Each row is a point on a tangle of strands that fork, close into loops and nearly touch. The rows are in no order.
Two points are linked if the straight distance between their rows is under 98.1. Some points are linked to none.
pogof: | -37 |  -8 | -42 |  25 |  -5 |  -2 |  38 | -48 |  -3 |  -8 | -12 |  25 |  10 |  -9 | -38 |  -9 |   1 |  19 |  10 |  -1 |  34 | -25 |   7 | -12 |  10 |  -9 | -17 |
Zoga: | -44 | -13 |  -2 |  11 | -16 |   6 |   5 | -39 |   3 | -11 | -24 |   7 |  11 |  -3 | -47 |  -3 |  -3 |  -6 |  42 |   9 |  36 |  10 |   5 | -19 |  10 |  -2 |  -2 |
Gup: |  -9 | -21 |   5 | -13 | -12 | -31 | -12 |  19 | -25 |   1 |   4 | -11 |  29 | -30 | -14 |  21 |  56 |  -9 |  14 |  13 |  -8 |  19 |  17 |  21 |   2 | -20 |  22 |
sava: |  13 | -28 |  18 |  -6 | -31 | -30 |   6 |  29 |  37 |   6 | -14 |  11 |  -2 |  16 |  -9 |  13 |  49 |  -7 |  11 |  19 |  20 |  -2 | -25 |  31 | -14 |  15 | -19 |
toruz: |  -2 |  14 |  16 | -25 |   9 |  -7 |  -9 |  27 | -25 |  55 |  33 | -23 |  23 |   1 | -21 |  -9 |  28 |  -8 |  11 |  19 |  12 | -15 |   3 |   9 |   6 | -28 |  -5 |
zufib: |  41 |  41 | -19 | -16 |  -9 |  24 | -21 |   1 |  14 |  31 |  -3 | -11 |  13 | -43 | -13 | -22 |  18 |   7 |  10 |  -6 | -17 | -17 |  14 |   0 | -14 |  -2 | -43 |
pafu: |  55 |  11 |  14 |  -5 | -11 | -10 | -36 |  33 |  29 |  30 | -20 |   8 |  26 |  -7 |  18 | -14 | -26 |  28 |   4 |  -5 | -26 | -24 |  -9 |  10 | -28 |  -3 | -18 |
Posas: |  26 |   1 |  26 | -28 | -29 |  18 | -46 |  20 | -17 |  -1 | -30 | -27 |   6 | -42 |  29 |   4 | -33 |  22 |  -3 |   5 | -16 |   2 | -33 |  10 |  17 |  23 |  17 |
luni: | -27 |  -3 |  -1 |  36 |  21 | -10 |  35 |  -3 |   6 | -19 | -10 |  -4 | -30 | -13 | -39 |  10 | -46 |   8 | -16 | -24 | -24 | -21 |  11 |  11 |  -8 |  21 | -23 |
kifo: |   7 |  15 | -15 | -18 |  36 | -12 |  57 | -27 | -26 | -31 | -12 |  26 |  11 |  -6 |   5 |   6 | -26 |  20 |  18 |  -2 |  -5 | -26 |  27 |  22 |  13 | -12 | -27 |
Zuril: | -18 |  -9 | -14 |  20 |  -2 | -29 | -16 |   9 |  11 |  21 | -18 |  14 |  13 |  20 | -17 |   7 | -48 | -10 |  -3 |   4 |  11 |   4 |  39 |  -6 |  -1 |  38 | -37 |
meto: |  -9 |  12 |  14 |   3 |   3 |  21 |   3 |  -1 |   6 |  -8 |  15 | -29 | -30 |  39 |  16 |  20 |  36 | -19 | -34 |  18 | -14 | -18 | -19 |   6 |  -1 |   0 |  20 |
Maseb: |   2 |  -2 |  13 |  -3 | -29 | -45 | -44 |  28 |  35 |  26 | -29 |   5 |   7 |   6 |   0 |   9 |  35 |  37 |  -2 |   7 |   2 |  10 | -30 |   7 |  -4 |   4 |  -9 |
tano: |  -9 | -27 | -11 | -11 |   1 |   1 | -21 | -21 |  13 | -25 | -42 | -17 |   9 | -12 |  -7 |   2 |  -8 | -24 |  38 |  16 |   1 |   1 | -13 |   9 | -19 |  25 |  26 |
taref: |  -4 |  17 |  17 | -28 |  16 |  23 |  27 | -11 | -20 | -13 | -23 |   2 | -33 |   5 |  -1 | -15 |  15 |  13 |  11 |  14 | -27 |   8 |  -9 | -21 |   6 | -12 |  -4 |
dazef: |   9 | -19 | -34 |  -3 | -13 |   1 |  -1 | -16 |  40 | -14 |  23 |  40 |   0 |  16 |   3 |  38 |  -1 | -29 |   3 |   0 |  32 |  33 |  25 |  12 | -23 |  12 |  42 |
tos: |   4 | -28 |  -7 |  25 |   0 |   6 | -16 |  43 |   4 | -14 |   5 |   1 |  -1 | -23 |  19 | -35 | -21 |  56 |  -5 | -18 |  -2 | -11 | -44 |   8 |   7 |  34 |  28 |
zor: | -20 |  29 | -29 | -26 |  46 |  14 |  17 |   5 |  -4 |  38 |  20 |  10 | -18 |  27 |  -8 |   3 |  11 | -18 |   3 |  30 |   9 | -25 |   3 |  12 |  -1 |   8 |  13 |
noz: |  20 | -32 |  -9 |   8 |   3 |   6 | -16 |  35 |  21 |  19 |  38 |  36 |  24 |  27 |   9 |  -7 |  42 |  -7 | -14 |  10 |  -6 | -15 |  -9 |  23 |  -4 |  10 |  10 |
Tuk: |   3 | -25 |  -7 |   0 | -33 | -14 |  10 |  -3 |   8 | -19 |   2 |  -6 | -14 | -14 |  24 |  24 |  35 |  -3 |  -3 |   3 |  -6 |   9 |  -7 |  -8 | -19 | -36 |  53 |
gomop: | -33 |  -5 |  -4 | -15 | -29 |   6 |  14 | -13 |  -4 |  14 |  -4 |  10 | -50 |  35 |  -7 |  20 |  12 | -37 | -16 |  26 |  25 |  19 |   0 |  -9 | -14 |  -3 |  48 |
mino: |   2 | -37 |  30 | -14 |   0 |  25 |  20 |   1 |  33 |  13 |  24 |   0 |  -4 |  31 |   2 | -27 |  33 | -10 |   7 |  12 |  35 |   0 | -30 |   4 | -21 | -40 |  26 |
fim: |   9 |  18 |  -8 | -21 |   7 |  12 |  16 |  17 | -18 |  19 |  27 |   0 | -25 |  26 |  -4 |  20 |  23 | -30 | -32 |  27 |  -8 | -22 |  20 |  22 | -23 |   1 |  -6 |
fitu: | -12 | -32 |  -6 |  23 |  -8 |   4 |   1 |   7 |  43 |  10 |  18 |  21 |  -8 | -40 | -22 | -15 |  32 |  49 |  15 |  -8 |  24 |  -4 | -22 | -13 |  -9 | -14 |  21 |
piz: |   9 |  25 | -41 |   5 |  -8 | -10 |  38 |  -2 | -24 |   5 |  56 |  24 | -20 |  20 | -13 |  24 |   6 |  -4 |  -8 | -11 |  31 |  13 |  23 | -15 |  -1 |  -5 |  22 |
Dusan: | -22 |  -1 | -16 |  31 |  21 | -28 |   5 |  27 | -32 |  -9 |  46 |  -4 |   0 |   5 | -42 | -11 | -23 |  26 |  15 | -30 |   3 |  25 |  -6 | -27 | -10 |  16 |  27 |
Kav: |  -4 |   8 |  -4 |  33 |  31 | -19 | -10 |  35 |  -7 | -14 |  12 | -22 |  -6 | -12 |  10 | -12 | -30 |  65 | -10 | -10 | -24 |  -4 | -18 |  -7 |  14 |  17 |  16 |
sikal: |  13 |   5 |  57 |  -5 |   6 | -14 |  27 |  25 |  -5 |  -3 |  -7 | -54 | -18 | -38 |  19 |  -1 | -51 |   4 |   5 | -20 | -33 |  13 | -21 |   9 |  14 | -23 | -12 |
Deme: | -15 |  26 |  49 | -12 |  25 | -30 |  21 |  26 |  -9 | -21 | -14 | -38 | -30 |  -3 |   5 |   5 | -21 |   6 |   5 | -13 | -16 |  22 | -35 |  11 |  23 |   9 |  -8 |
Pidot: | -47 | -69 |   7 |  14 | -30 |   5 | -33 |   3 |  10 | -16 | -17 |  24 |   3 |   5 | -16 | -22 |  10 |  -7 |  13 |   1 |  26 |  24 | -44 | -10 |  -9 |  23 |  17 |
Bod: |   8 |  12 |  52 | -33 |  21 | -13 |   9 |  25 | -47 |  25 |  -9 | -17 |  22 |   0 | -18 | -16 |  19 |  11 |   4 |   8 | -16 |  -8 | -18 |   8 |  14 | -19 | -35 |
zesu: |   1 | -18 |  18 | -15 |   5 |   5 |  11 |  20 |  40 |   3 |  35 |  34 | -25 |  28 |  13 | -23 |  36 | -14 |   0 |  -8 |  28 |  34 | -26 |  13 | -20 |  -2 |   8 |
zogom: | -10 |  34 |  18 |  11 |  -6 |  -1 |  11 |  -2 | -37 |  12 | -14 | -22 | -23 | -14 |  31 |  21 | -32 | -16 |  -6 |  -3 | -17 | -11 |   2 | -26 |  28 |  -1 |   4 |
Fone: |   2 | -26 |  -3 |  -2 | -19 |  -2 |  -4 |  19 |  35 | -22 |  18 |  37 |  -2 |  16 |  44 |  -5 |  46 |  17 | -17 | -10 |  20 |  34 |  -4 |  -4 |  -7 |  -9 |   9 |
fif: | -23 | -38 |   7 |   1 | -16 |   2 |   5 |  -7 |  29 |  37 |  24 |  22 | -21 |  29 |   5 |   4 |  10 | -39 |  -2 |  18 |  42 |   2 | -13 |   2 | -29 | -17 |  59 |
mag: |  31 |   8 | -19 |  -8 |  -7 |  12 |  15 | -14 |  21 |  15 | -18 |  -1 |   6 |   3 |  13 |  -7 | -13 |  -2 |  21 |  16 | -11 | -17 |  17 | -17 | -35 | -51 |   4 |
damad: |  24 |  24 | -24 |   5 |  53 |  17 |  49 | -14 |  -9 | -23 | -10 |  14 | -10 | -11 |  -9 |  -5 | -35 |  32 |   1 | -13 | -24 | -24 |  -6 |   4 |   7 | -14 |   1 |
Kur: |   9 |  28 | -12 |  15 |  31 |  30 |   0 | -26 |  -2 | -11 | -18 |   1 | -13 | -27 |  23 |  -8 | -60 |  33 | -15 | -15 | -44 | -32 |  -6 |   1 |   0 | -16 |   6 |
sanab: | -28 |   2 | -21 |  -5 | -43 |  -5 |   2 | -17 | -10 | -12 |  -3 |  21 | -45 |  19 |  20 |  17 |  21 | -16 | -44 |  12 |  -2 |  20 |   5 | -46 |  -6 |   0 |  33 |
Kubog: |  -2 |  27 |  15 | -19 | -20 |  13 | -17 |  28 | -21 |  41 | -20 |   7 | -12 |  14 |  11 | -23 |  16 |   1 |   7 |  14 |  -3 | -14 |  -3 | -25 |  17 |  13 | -21 |
Lelup: |  26 | -32 |  16 |  -7 | -18 | -29 |   2 |  47 |  31 |  -8 | -21 |  -1 |  23 |   8 |  26 | -27 | -14 |  38 |  -8 |  -9 | -16 |  -6 | -15 |  13 | -18 | -25 | -16 |
pemas: | -15 | -29 |  -2 |  30 |  11 | -36 |  -5 |  25 | -26 | -19 |  44 |   5 |  34 |  -9 | -32 |   1 |  15 |  11 |  13 | -25 |  11 |  24 |  27 | -11 |  -3 |  -5 |  19 |
biz: |  -1 |   1 | -26 |   2 |  -7 | -13 | -11 | -15 |  24 |  13 |  17 |   7 |  -2 |   9 |  24 |  25 |  24 |  -4 |  11 |  11 |   4 |  25 |  25 |   2 | -24 | -25 |  58 |
Gibal: |   5 | -30 |  33 | -20 | -34 |  -8 |  38 |   1 | -10 | -27 | -33 |  24 | -18 |  25 |  13 |  -1 | -31 | -51 | -18 |   6 |  10 |   4 |  21 |   5 | -10 |   0 | -19 |
Pegaf: | -51 | -22 |  11 |  22 |  -9 |  -7 |  10 |  12 |   3 |  10 |  24 |  13 | -20 | -26 | -29 |   0 |  29 |  16 |  14 |   6 |  31 |  18 | -37 |  -7 |   4 |  -4 |  51 |
bis: |   5 |  -4 |  17 |   8 | -24 | -37 | -46 |  36 |  33 |  -8 |  12 |   0 |  -5 |   2 |  35 | -11 |  31 |  25 |   2 |  -8 |   8 |  40 | -33 |  -1 |   3 |  -4 |  14 |
Vip: |   8 |  14 |  -6 |  -5 | -15 |  -7 | -19 |  13 |  14 |  11 |  21 | -31 | -17 | -18 | -47 |   9 |  52 | -24 |  13 |   8 |  -8 |  33 |   3 |   2 |  -9 |  12 |  -8 |
Kaba: |  -5 | -43 | -18 |  -2 |  -8 |  33 |   6 |  -5 |   5 |  -5 |  22 |  46 |   7 |  38 |  38 | -22 |  35 |   0 | -25 |   7 |   5 | -12 |  -7 |  -9 |  -6 |  -1 |  21 |
vonot: | -29 |  17 |  -3 | -14 |   6 |  18 |  18 |  17 | -27 |  26 |  27 |  33 | -27 |  36 |  -1 | -18 |  16 |  -2 | -15 |  22 |   6 | -13 | -10 | -23 |  23 |  22 |   0 |
toz: | -29 |  40 |  42 |  11 |  42 |  -9 |  16 | -19 | -28 | -13 |   7 | -32 | -24 |  13 | -15 |   7 | -21 |   8 | -15 | -13 | -10 |  12 |   3 |  11 |  31 |   2 | -14 |
gelo: |   2 |   5 | -22 | -15 | -17 |  14 |   1 |   9 |  26 |   2 |   1 |  12 | -40 |  17 | -27 |  12 |  38 | -37 |  21 |   7 |  -5 |  21 |  -1 |  -5 |   4 |  43 | -18 |
mim: |  22 |   4 |  15 | -10 |   6 | -20 |  27 |  16 |  11 | -34 |  -8 |  -3 | -39 | -21 |  39 |  -7 | -69 |   9 |  -2 | -39 | -37 |  14 |  -9 |   2 |   2 | -16 | -10 |
kape: |   7 |  18 |  24 | -13 |  -7 |   8 |  -1 |   1 | -20 |  16 | -23 |  -2 | -15 |  14 |  32 |  17 | -20 | -20 | -33 |   6 | -50 | -29 |  24 | -11 |  -6 | -20 |   1 |
ker: |   4 |   0 | -24 |   7 |  -1 | -17 |   2 | -25 |  -5 | -22 | -40 | -19 |  -8 | -27 |   2 |  32 | -38 | -13 |  18 |  -5 | -17 | -10 |  18 |   7 | -12 |  13 |  16 |
fuve: |  -1 |   7 | -36 |  14 |   1 |  -7 |  20 |  -2 |   3 | -16 | -34 |  -4 | -32 | -14 |  31 |  32 |  -7 |   7 | -21 |  13 | -28 | -32 |   5 |  11 |  -2 |   7 |  21 |
Goz: |  20 |  32 | -20 | -19 |  24 | -15 |  50 | -22 |  -2 |   0 |  -8 |  -5 |   6 |   8 |  36 |  17 | -21 |  -3 |  -4 |   6 |   3 | -37 |  33 |  25 |   4 | -38 | -17 |
ger: |  34 |  24 | -35 |   9 |  10 |   7 |   1 | -29 |  36 |  -8 |  27 |  20 |   3 |  38 |  19 |  20 |  -1 | -16 |  27 |   6 |  41 |  26 |  27 |  -6 | -10 |  17 |   0 |
leg: |   1 |  -2 | -11 |  -9 |  -3 | -10 | -11 | -17 | -11 |   4 |  37 |  -7 |  17 | -29 |  -5 |  30 |  56 | -38 |  26 |  11 |  37 |  21 |  28 |  19 |  -2 |  -7 |  18 |
ligug: |   1 |  13 |  17 | -20 |  13 |   7 |   6 |  18 | -65 |   6 |  -4 | -29 |   3 | -28 |   8 |   4 |   6 | -24 |  -3 |  13 | -25 |  -4 |  -7 |   6 |  24 |  -5 |  -2 |
zote: | -14 | -22 | -13 | -14 | -14 |  22 |  22 | -19 |   5 | -14 | -29 |  15 |   0 |  -5 | -43 |   9 |  -2 | -23 |   3 |  12 |  12 | -34 |  22 |  11 |  12 |  32 | -45 |
sino: |  23 |  34 |  -8 |  14 |  24 |  45 | -16 | -18 |   1 |  20 |   7 |  -9 |  22 |   0 |  -4 | -32 |  -7 | -11 |  -2 | -11 | -16 | -22 |  14 | -20 | -14 | -12 | -40 |
piben: | -31 |  -8 | -11 |   3 |  -7 |   9 |  30 | -21 |   9 |  -1 | -11 |  21 | -27 |  14 | -31 |   9 |   2 |  11 | -22 |  19 |  13 | -15 |  21 | -18 |  15 |   5 | -37 |
Puda: | -21 |  18 |  -4 |  40 |  18 | -10 |  -2 |   6 | -11 |  -3 |  21 | -32 | -21 |  -8 | -22 |  -1 |  -5 |  53 |  -1 |  -6 |  -2 |  12 | -32 | -35 |  16 |  -2 |  45 |
pivi: |  15 |   0 |  -1 | -18 |  10 |  12 |  15 |  -5 |  28 |  35 |  26 |  11 |  -7 |  30 | -14 | -30 |  24 |   8 |   7 |  22 |   3 |   3 |  10 | -14 | -38 | -45 |   4 |
sime: | -12 |   3 |  -4 |  -6 |  27 |  28 |  36 | -34 | -25 | -19 | -23 | -10 |  -1 | -22 | -44 | -17 |  -3 | -33 |  24 | -10 |   5 | -15 |  18 |  20 |  10 |  17 | -36 |
Rafet: |  25 |  -7 |  10 | -11 | -29 |  -2 |  -9 |  46 | -14 |  14 |  -2 | -27 |  17 | -67 |  -1 |  12 |   6 |  36 |  12 |   6 |  -9 |  -7 | -30 |  18 |  21 |   3 |  12 |
sazor: |  21 |  16 |  13 |  -6 | -22 |  12 |  17 | -17 |   5 |  26 | -45 |  -2 | -10 |   5 |  30 |  -3 | -29 |  -2 |  -3 |  17 | -16 | -25 |  22 | -12 |  -6 | -23 | -31 |
bada: | -35 | -17 |   3 |   5 | -21 |  -6 |  29 |  28 |   1 |  11 |  35 |  23 | -36 |   9 | -18 |   8 |  34 |   7 | -15 |  14 |  21 |   3 | -12 |  -5 |  23 |  23 |  21 |
fabil: |  26 |  38 | -12 | -10 |  12 |  21 |  44 | -44 | -13 | -17 |   8 |  -5 | -12 |  14 |  -5 |  17 |  -9 | -33 | -14 | -14 |   7 | -12 |  32 |   4 | -19 | -23 |  -8 |
Lep: |  26 |  45 |  24 | -34 | -17 | -18 | -25 |  32 |  -8 |  53 | -28 |  -4 |   3 | -10 |  11 |   9 |  -4 |   2 |  10 |  12 |  -3 | -12 | -21 |   3 |  19 |  17 | -37 |
viri: |  15 |  39 |  10 |  -7 |  28 |  -1 |  -5 | -45 | -18 |  11 | -10 |  -9 |  11 | -36 |  22 |  -5 | -66 |  -6 |  43 | -25 | -28 |   3 |  22 |   3 |  34 | -16 | -35 |
Sudum: |  27 | -22 |  -6 |  13 |  22 |  -3 |  13 | -33 |   0 | -52 |  28 | -11 |  26 |   8 | -30 |   6 |   4 |  -1 | -10 | -19 |   4 |  20 |  44 |  -3 | -28 | -33 |  -1 |
Dazi: |   4 | -13 |  -3 |   6 |   9 |  24 |  11 | -17 |  -1 |  12 |  18 | -15 |  19 |   9 |  16 | -12 | -10 |  -1 |  14 |  14 |  28 | -24 | -16 |  -2 |  18 | -10 |   5 |
dolar: |  13 |   0 | -16 | -13 |   3 |  16 | -24 | -20 |  24 |   0 |   7 |  36 |   8 |  46 |  16 | -17 |   0 | -12 |  33 |  11 |  19 |  21 |  12 | -22 |   1 |  29 | -16 |
Seko: |  39 | -33 |  27 |   0 | -18 | -18 |  -6 |  52 |   6 |  -5 |   0 | -20 |  30 | -38 |   3 |  -9 |   1 |  20 |   1 | -23 | -10 |  12 | -41 |  16 | -16 | -15 |  -5 |
Lazu: |  15 | -25 |   9 | -17 |  -5 |  -5 |  -1 |  25 |   0 |  26 |  17 |  36 |  21 |  17 | -24 |   3 |  61 | -37 |   6 |  10 |  10 | -10 | -11 |  19 | -17 |  -3 | -25 |
Goso: | -28 | -37 | -10 |  17 |  -5 | -14 | -36 | -17 |   4 | -46 | -10 |   7 |  17 |  18 |   5 |   3 |   4 | -12 |   4 |   0 |  12 |  30 | -12 |   3 |  -2 |  24 |  42 |
ter: |  29 |  23 |  24 |  26 |  14 |  31 | -32 | -27 |  14 |   5 |  -2 | -15 |  23 | -10 |  -2 | -26 | -59 |  15 |  -4 | -34 | -14 |   4 |  12 | -26 | -10 | -22 | -23 |
tima: |  13 |  -3 |   6 |  -2 |  -5 |  11 | -35 |   2 | -31 |   2 | -25 |  -6 |  40 | -27 |  24 | -28 | -34 |  26 |  12 |   4 |  -8 |  11 | -11 | -29 |  16 |  14 |  19 |
tele: |  -3 | -19 | -18 |  23 |  15 | -20 |  -7 | -13 | -19 | -14 |  30 | -13 |  65 |  -2 | -15 |  -3 |  -6 |  17 |  10 | -14 |   5 |   7 |  42 |  19 |  -5 | -24 |  12 |
Gef: |   8 |  25 |   3 | -16 |  29 |  40 |  28 | -53 | -35 | -34 |   9 | -12 |  13 |   8 | -21 |  -5 |  13 | -38 |  -5 | -21 |  -2 |   8 |  29 |   2 |   7 |  -3 | -35 |
vuzi: | -16 | -53 | -10 |  12 |  -3 |  -7 | -16 |   4 |  40 |  -1 | -19 |  22 |   2 |  41 |  17 |   3 | -14 |  19 | -36 |  17 |   0 | -15 | -22 |   8 | -17 |  20 |  -8 |
lozu: | -11 |  23 | -26 |  19 | -30 |  18 |   0 | -34 | -24 | -22 | -22 |  -2 | -21 |  16 |  19 |  42 |  -5 | -27 | -27 |   0 |  -5 |  10 |   8 | -43 |   4 |  19 |  31 |
ridu: |  20 |  -7 |  -5 |  -8 |  24 |   7 |  19 | -16 |  10 | -57 |   0 | -18 |  19 | -10 | -21 |   2 |  17 |  -6 |  12 |  -9 | -32 |  13 |  21 |  26 | -10 |   4 |   1 |
Gir: |   7 | -26 |  11 |   0 |   0 |   8 |  14 |  25 |   9 | -14 |  30 |  -4 |   6 | -35 |  -2 | -26 |  39 |  27 |  22 | -15 |  -1 |   4 | -32 |  13 |   3 | -25 |   9 |
mubu: |  12 |  20 |   0 |   1 | -19 |  -2 | -64 |  27 | -27 |  33 |  -6 | -15 |  49 | -47 | -11 |  -3 |  11 |   6 | -10 | -20 |  -2 | -18 |  -6 |  16 |   6 |  28 | -50 |
dema: | -16 |   5 | -36 |  28 | -13 |  -9 |  -9 | -17 |   1 | -15 | -20 |  26 |  -3 |  25 |  25 |  30 | -25 |   6 | -31 |   5 | -20 | -16 |  27 | -19 |  10 |  20 |  -1 |
Kifiv: |  -5 |  -5 |   1 | -15 | -22 |  35 |  33 |   0 |   7 |  -8 |   5 |  -2 | -21 | -11 |  19 |  14 |  60 | -12 | -23 |  19 | -13 |   6 | -11 |  -3 | -10 | -16 |  25 |
vuron: |   2 |  -3 |   1 |  12 |  -5 |  17 | -44 |  -9 | -30 |   2 |   1 | -28 |  70 | -40 |  21 | -16 |  -7 |  22 |  -2 |  -8 |  19 | -15 | -13 |   9 |  34 |   8 |  13 |
kub: | -11 |  23 |  -6 |  -7 |  -3 |  -1 |  -7 |   9 | -14 |  48 |  53 | -28 |   6 | -36 |  18 |  20 |  56 | -24 |   4 |  14 |  17 | -10 |   3 |  21 |   2 | -30 |  19 |
defut: | -18 |   0 | -17 |  12 |  28 | -26 |  14 |   6 |  -7 |  -6 |   0 |  30 |  -5 |  18 | -54 |   4 | -53 | -15 | -16 | -10 |  -3 | -10 |  48 |  15 |  -6 |  32 | -27 |
luk: | -23 |  -3 |  -4 |  13 |  20 |  11 |  27 | -43 | -23 | -49 | -14 |   8 |  -2 |  13 | -28 |  -9 | -36 | -14 |  -2 | -24 |   9 |  15 |   6 | -12 | -10 |   3 |  12 |
feg: |  16 |  36 | -20 |  -2 | -10 |   3 | -52 |  19 |  -5 |  30 |  13 | -33 |  -1 | -39 | -20 |   4 |  45 | -16 |  -3 |  -6 | -21 |   4 |  -3 |  21 | -13 |  21 | -44 |
fuze: | -33 | -18 |   8 | -11 | -19 | -42 |   1 | -19 |  22 | -14 |  -7 |   6 |  -6 |  21 | -32 |   0 |  -8 | -15 |  28 |   4 |  43 |  51 |  25 | -11 |  -5 |  14 |  -2 |
betuk: |   6 |   6 | -21 | -11 |   2 |  -4 | -41 | -17 | -13 |  -5 | -20 |  11 |  24 |  25 |  36 |   0 | -11 | -27 |  29 |  14 |   4 |  22 |  29 | -10 |  -7 |  11 |   9 |
miked: |   7 |  25 |  34 |  -3 |  26 |  17 |   7 | -34 | -12 |  -4 | -26 |  -9 |  -2 | -47 |  23 |  -7 | -55 |  44 |   4 | -25 | -28 | -24 |  10 |   7 |  44 | -18 | -20 |
neset: |  14 |  14 | -12 |  22 | -11 | -15 | -22 | -10 |   4 | -19 |  -6 | -26 |  27 | -24 | -13 |  -2 |  11 |  10 |   7 | -18 |   0 |   7 |  30 |  -7 |  20 |  20 | -27 |
pide: |  -3 |  58 |  14 |   7 |  49 |   1 |  -7 | -47 |  -7 |  -3 | -16 | -17 |  -7 |   4 |   6 |   0 | -29 |  -2 |  14 | -25 | -17 |   6 |  17 | -11 |  18 | -30 | -13 |
Lomon: |  42 |  22 |  37 | -15 |  27 | -21 | -39 |  23 |  16 |  50 | -17 |  -7 |  34 |  17 |  18 |   1 | -40 |   1 |  10 |  12 | -11 | -16 | -34 |  16 |   8 |   0 | -30 |
gos: | -11 | -28 |  16 | -11 |  -5 |  13 |  -4 |  21 |  -2 | -10 | -23 | -10 | -27 |  24 |   3 | -42 | -12 | -16 | -17 |  -1 |   0 |  11 | -47 |  -5 |  -8 |   7 |  13 |
Vibo: | -27 | -11 |  23 |   4 | -14 | -33 | -14 |  -8 |  17 |  -7 |  -4 |   6 |  -2 |  57 | -25 |   6 | -36 | -28 |  -9 |   8 |  42 |  21 |  22 |   2 |   2 |  39 | -26 |
Noni: |   8 |  15 |   2 | -14 |   6 |  36 | -60 |   7 | -15 |  49 |  24 | -34 |  53 | -45 |   6 | -12 |  15 |  24 | -15 | -12 |  24 | -20 | -24 |  25 |  20 |   5 | -15 |
Nuz: | -15 | -18 |   1 |  27 | -19 |  -4 |  -4 |  -1 |  44 | -22 | -34 |  10 | -24 |  28 |  14 |  25 |  -4 |  17 | -52 |   1 | -28 | -20 |  -5 |  -5 |  12 |  20 | -21 |
bil: | -16 | -40 | -15 |  46 | -10 |  15 | -26 |  19 |   7 | -19 |  -6 |  16 |   8 |  15 |   7 | -23 | -28 |  22 | -28 | -13 |  -9 | -24 | -26 | -17 |   2 |  20 |   6 |

A piece is two or more points that can be reached from each other along the links. Count, over all rows, the pieces, the separate loops (a circle has one, a figure eight two, a Y none), the forks (points with three links) and the tips (points with one).
pieces -> 3
loops -> 2
forks -> 6
tips -> 8

How many points has the smallest loop of links through each point below? Write none if it is on no loop.
Lazu -> 7
Gir -> 11
Dusan -> none
biz -> none
Deme -> none

A fork is a point with three links, a tip a point with one. Leave the first point through the second and follow the links. Name the first fork or tip that comes.
zor / fim -> betuk
piben / zote -> mim
ridu / Sudum -> dema
leg / kub -> mino
vuzi / bil -> ridu

Name the points in between on the shortest way along the links from the first point to the second, in order.
Puda / bis -> Kav, tos, bil, vuzi, Nuz, dema, lozu, sanab, gomop, fif, mino, zesu, Fone
bis / toruz -> Fone, zesu, mino, pivi, mag, sazor, kape, zogom, ligug, Bod
tele / Goso -> pemas, Dusan, Puda, Kav, tos, bil, vuzi, Nuz, dema, fuve, ker, tano
dazef / Vip -> biz, Tuk, Kifiv, meto, fim, zor, vonot, bada, Pegaf, fitu, Gir, Seko, Rafet, Posas, tima, vuron, Noni, mubu, feg
